Each scene shows the same named points in several views. A view is turned or mirrored, and shifted as a whole, has a little noise and may leave points out.

Scene 1
View 1
Tuso: 5,13,-39,-14,16,23,-17,1,35,-4,3,-12,-19,-19,13,2,6,12,-20,-20,-9,18,-4,-5,-12
detu: -2,15,0,9,27,48,-19,-24,21,-8,-4,-41,1,7,11,-14,-3,13,-15,-23,-10,3,-20,-35,-28
faf: -3,-5,-4,2,10,29,5,-1,5,1,-7,-26,4,4,-10,-8,-24,-9,-18,-3,9,6,-5,8,11
Larus: 7,-5,-13,-1,27,16,-15,1,-4,13,-4,-47,-22,15,-10,-4,-24,-10,-30,-19,-2,0,-8,-39,-16
bosi: 4,12,-18,-14,21,31,-1,-5,38,-12,-21,0,1,-14,12,-12,2,3,-18,1,-8,5,-3,1,-3
Kozi: -2,-12,4,-4,9,16,7,9,-11,10,-11,-29,-9,17,-12,0,-23,-22,-26,-9,9,-2,-4,-14,11
Gozo: -9,-6,-10,18,20,37,-4,-22,20,2,9,-42,20,0,-2,-14,-6,7,-4,-10,16,14,-15,10,-9
ruf: -7,-5,9,4,10,35,4,-5,-1,5,-8,-33,5,11,1,-2,-10,-10,-15,-13,7,-2,-13,-11,1
nesup: -3,-27,14,-7,15,19,16,7,-17,20,-31,-32,8,16,-6,2,-20,-36,-20,7,12,-22,-8,-6,6
perom: 0,-18,-46,-6,15,-8,-1,12,19,14,15,-19,-13,-11,-1,8,5,-3,-18,-18,23,25,6,10,6
delaf: -8,-14,16,5,11,33,4,-5,-11,13,-12,-42,8,17,3,4,-9,-17,-14,-13,10,-11,-16,-19,-4
zesud: 9,-3,-26,-15,21,23,-4,4,16,7,-22,-21,-7,-11,-5,-4,-25,-12,-22,10,-6,-2,-4,9,-3
Lam: -10,-8,26,13,10,40,10,-10,-10,4,-10,-41,15,23,-7,-10,-19,-15,-14,-10,12,-6,-15,-12,4
tud: -8,3,14,-5,0,56,7,-6,6,-1,-27,-18,18,-5,11,2,-11,-12,-7,3,-5,-12,-18,17,6
Mevof: 9,-4,-14,-24,21,20,4,8,17,4,-37,-6,-5,-8,5,-3,-11,-20,-24,11,-7,-13,-3,-3,-1
dinuz: -2,0,3,-1,1,44,2,2,-5,5,-13,-32,1,3,-14,-1,-39,-16,-17,1,-1,-2,-11,17,11
kal: -2,-24,-14,9,34,8,7,-10,13,9,-6,-35,14,8,-14,-19,-14,-10,-17,5,25,6,-2,0,-3
Devi: -1,18,5,-7,-3,34,1,7,6,-12,-1,-10,-18,8,-6,-5,-19,-2,-27,-23,-4,13,-2,-11,18
View 2
kal: 5,12,5,0,-16,2,10,10,3,-1,-10,3,-32,5,-14,-21,4,-13,15,7,25,4,12,5,-18
detu: -1,24,19,5,4,13,5,19,3,27,-18,-18,24,29,-4,-31,-10,-3,16,31,-15,17,31,18,-9
ruf: 3,14,7,5,1,9,2,8,-5,-3,-24,-7,0,-2,-4,-6,-3,-15,5,8,-4,3,10,16,-23
Kozi: 4,5,0,12,-7,11,-6,15,6,-4,-27,-4,-20,-8,-13,6,1,-16,-14,9,-2,-5,-1,10,-31
Tuso: 22,-13,0,5,1,22,7,26,8,46,15,-13,-7,25,-3,-29,-29,-5,0,-4,-13,32,-1,18,-7
Devi: 12,0,-4,30,5,10,-19,12,-6,15,-9,-19,2,0,-9,-1,-17,1,-14,-6,-17,-2,3,9,-10
dinuz: -4,9,16,14,-5,11,3,-1,-6,-20,-11,2,-7,-10,-18,-16,-5,-13,-13,-8,-17,-6,-10,12,-8
perom: 34,-19,-13,0,-8,5,10,24,9,31,9,9,-46,3,-4,-12,-9,-16,-1,-16,9,35,3,8,-23
zesud: -2,-5,10,3,-15,27,11,13,11,5,3,-6,-22,12,-20,-25,-15,-12,-9,-1,-3,2,-23,16,-14
delaf: 1,19,10,0,1,6,6,10,-4,-8,-37,-2,-2,-6,-2,-2,4,-21,5,16,-5,4,15,16,-31
faf: 4,7,6,12,-7,7,1,4,-5,-6,-8,-2,-15,-3,-14,-14,-6,-10,-1,-5,1,0,0,10,-11
Lam: -4,27,12,9,0,3,-2,3,-10,-18,-36,-6,3,-9,-7,-4,5,-15,8,14,-1,-8,18,12,-22
bosi: 6,-5,1,4,-2,31,3,13,-4,28,13,-28,-2,29,-4,-27,-35,-2,18,-6,10,6,-17,24,-5
Mevof: -4,-7,2,-2,-12,38,6,15,7,6,-5,-19,-17,17,-11,-13,-23,-16,-1,4,9,-7,-34,24,-24
tud: -6,10,16,2,6,24,7,-6,-21,-18,-13,-13,12,-1,-1,-16,-19,-18,12,-10,-7,-5,-16,28,-9
Gozo: 9,18,15,0,-1,-2,16,4,-9,4,-4,5,-7,8,-4,-36,-2,-11,24,0,5,21,27,11,-2
Larus: 3,9,8,8,-11,13,1,30,26,20,-26,-4,-12,11,-18,-11,4,-10,-18,35,-16,10,13,9,-31
nesup: -9,10,6,-5,-12,20,5,7,2,-26,-36,-2,-23,-11,-10,8,3,-29,-3,12,10,-15,-16,18,-41
View 3
Devi: 5,16,32,15,-10,-13,15,4,-7,-11,-1,7,25,7,-18,-19,0,-32,13,2,-1,13,6,-18,6
nesup: -20,-18,6,6,-10,-6,27,-15,18,8,28,-8,-9,-13,11,-36,-16,-15,9,0,-2,54,-13,-5,14
dinuz: 0,7,20,4,-14,-2,10,-10,-8,-6,12,6,9,3,16,-38,-13,-31,5,10,10,44,-4,-19,-11
perom: -28,10,39,-13,-5,-22,10,-22,-13,-22,-35,15,-13,3,1,-28,20,0,16,-23,22,15,12,10,25
ruf: -6,4,1,11,3,-23,16,-20,-6,4,14,9,9,-2,1,-28,-6,-17,11,-1,-1,27,-4,-16,2
zesud: -16,-6,28,-3,-8,3,-7,-10,6,6,-11,15,6,-6,10,-28,1,-25,8,3,36,36,3,-11,9
kal: -15,17,-4,-8,-4,-10,12,-28,-1,-11,3,14,-7,-16,20,-23,-4,-3,16,-9,21,21,-10,-7,19
Tuso: -13,5,34,2,10,-22,-18,-13,-12,5,-36,29,20,7,-15,-18,26,-19,13,-9,33,4,19,-10,11
delaf: -12,-4,-6,10,3,-29,22,-28,-6,3,20,4,6,-6,2,-35,-10,-11,13,-1,-8,31,-9,-17,2
Mevof: -13,-13,28,6,-2,2,-3,-1,24,23,-3,11,4,-8,1,-17,4,-27,8,-3,28,39,4,-2,19
Larus: -32,-20,6,6,-7,-17,13,-28,-3,-10,-7,6,28,-18,-18,-42,-4,-11,21,8,14,10,-8,-32,18
tud: 13,8,11,13,8,-14,0,-7,-1,25,20,15,4,10,15,-21,-4,-33,0,1,6,49,2,-8,-15
faf: -3,15,14,0,-10,-6,11,-12,-5,-9,5,10,3,-2,12,-26,-7,-21,10,0,13,30,-3,-11,3
Gozo: -1,27,-9,-3,9,-27,-2,-35,-24,-5,-1,27,4,-2,20,-24,1,-7,11,-6,19,17,-3,-13,-6
detu: -4,3,-17,16,21,-33,-11,-32,-14,15,1,28,38,-8,-13,-20,3,-17,18,7,17,-1,-2,-36,-1
View 4
bosi: 8,-19,-26,2,1,-23,-12,15,-2,-11,-10,12,-12,5,26,-1,-18,19,2,-20,3,-14,19,-1,7
Mevof: 19,-27,-8,4,6,-19,-14,27,-20,5,-25,18,3,5,30,15,-4,15,5,-11,-14,-7,19,-6,-11
Lam: 48,9,13,-1,5,-12,-34,-18,-17,-14,-6,-14,24,15,3,10,8,13,18,-7,-30,-4,0,-19,14
detu: 22,6,-4,-22,23,-25,-19,-17,-13,-11,34,-1,-10,28,5,10,-21,21,9,-15,-5,-21,15,-15,29
nesup: 48,-10,19,10,5,-14,-26,7,-32,9,-31,1,28,6,16,24,19,6,10,-1,-38,5,1,-20,-7
Kozi: 35,2,3,-12,1,-8,-18,0,-17,0,-25,13,27,14,6,24,17,6,19,2,-26,1,11,-17,0
dinuz: 32,2,5,-4,8,8,-39,5,-10,-17,-24,7,27,16,13,-1,-3,24,14,3,-26,-8,2,-4,-13
Tuso: -6,-4,-36,-17,15,-10,0,5,9,-4,-2,40,-13,11,14,5,-17,15,-7,-2,9,-17,15,-4,13
zesud: 12,-18,-2,-11,6,-2,-19,20,-15,3,-21,21,5,11,22,2,-8,18,1,0,-7,-8,10,-5,-17
Gozo: 22,4,1,-6,3,-4,-23,-23,0,-11,6,-7,-1,8,0,-16,-12,13,-8,-2,2,-8,-15,-17,18
Devi: 22,11,-27,-16,0,-6,-20,-1,5,-26,-19,21,21,19,8,15,2,18,28,-6,-18,-12,27,-1,10
kal: 24,-9,12,-12,-15,-7,-14,-9,-14,5,-14,-5,8,2,2,-4,9,2,0,-2,0,4,-7,-24,5
tud: 37,-5,-7,27,18,-14,-39,4,-8,-22,-17,-3,11,8,25,-2,-14,28,6,-11,-28,-13,1,-1,3
perom: 1,-2,-24,-12,-5,2,7,-5,11,13,-30,41,2,-5,0,4,11,-7,-16,15,8,3,-7,-17,8
delaf: 44,8,9,0,15,-15,-26,-17,-19,-3,-5,1,19,13,2,19,9,10,8,-1,-30,-4,-2,-22,16
ruf: 37,5,-1,0,10,-13,-25,-10,-12,-9,-8,3,15,13,6,14,3,13,10,-4,-23,-6,3,-15,14
View 5
perom: -7,-7,-11,-5,-37,-42,-19,16,8,25,-10,-20,-17,2,-4,23,0,-21,29,21,4,-6,30,-7,-1
Lam: -18,4,6,13,4,20,21,24,30,21,1,0,6,4,1,-21,22,-10,4,-19,17,-11,4,1,17
zesud: -3,-10,2,-9,-8,-15,8,9,21,20,15,-1,-21,-3,-10,4,-17,3,24,22,-13,-2,-3,0,22
Devi: 7,-15,0,17,2,10,22,3,24,13,-32,-22,-7,-13,0,3,9,-7,25,14,-2,-8,-2,2,4
kal: -24,7,4,-4,-9,-20,-1,27,26,34,13,2,-2,1,5,-1,10,3,10,-2,3,-14,23,-3,4
tud: -3,-1,8,14,-7,30,25,25,6,10,24,0,-12,-1,3,-17,0,-11,35,3,0,-11,-17,9,18
Kozi: -5,-11,2,1,-16,-7,8,6,40,21,-10,0,3,-3,-10,-3,4,-12,5,-6,7,-2,7,-6,26
delaf: -21,-3,-3,6,-4,15,8,19,26,20,2,-4,1,9,-6,-20,17,-19,5,-18,19,-6,8,1,21
nesup: -8,-7,11,-1,-29,6,9,12,44,20,17,20,11,-1,-10,-16,0,-15,3,-21,9,-4,-4,-6,36
faf: -4,2,6,9,-7,-7,19,23,23,24,1,-2,-7,-2,2,-2,7,-5,19,7,0,-9,5,-2,13
Tuso: -12,-21,-19,-7,2,-8,-12,2,-4,14,-9,-35,-36,-3,-7,11,-10,-6,40,36,-7,-5,15,8,-5
Mevof: -5,-21,4,-9,-20,4,-1,-1,24,13,19,3,-13,-11,-9,-2,-22,-2,28,12,-12,-6,-8,3,20
dinuz: 5,4,8,13,-2,-1,36,24,24,18,3,2,-11,4,-5,-7,4,-8,17,7,0,-2,-10,-2,30
bosi: -12,-17,-1,-2,-2,9,-3,6,5,16,15,-15,-22,-15,6,3,-14,8,43,26,-16,-16,0,11,-8
detu: -39,-12,-17,-5,42,26,-1,10,9,18,-2,-28,-24,7,-3,-21,10,5,15,5,8,-10,14,16,-1
Larus: -23,-19,-13,-14,15,-7,-4,-4,40,22,-18,-15,-11,6,-22,-7,3,-3,-5,0,7,5,18,-2,26
Gozo: -27,13,-6,6,10,-5,6,39,0,28,13,-15,-18,13,8,-8,18,-4,22,6,10,-14,21,6,0

In a view up to two points have been moved. Name them for each view, in the order of its rows, or write -.
view 1 => delaf, kal
view 2 => bosi
view 3 => -
view 4 => -
view 5 => Kozi, Mevof
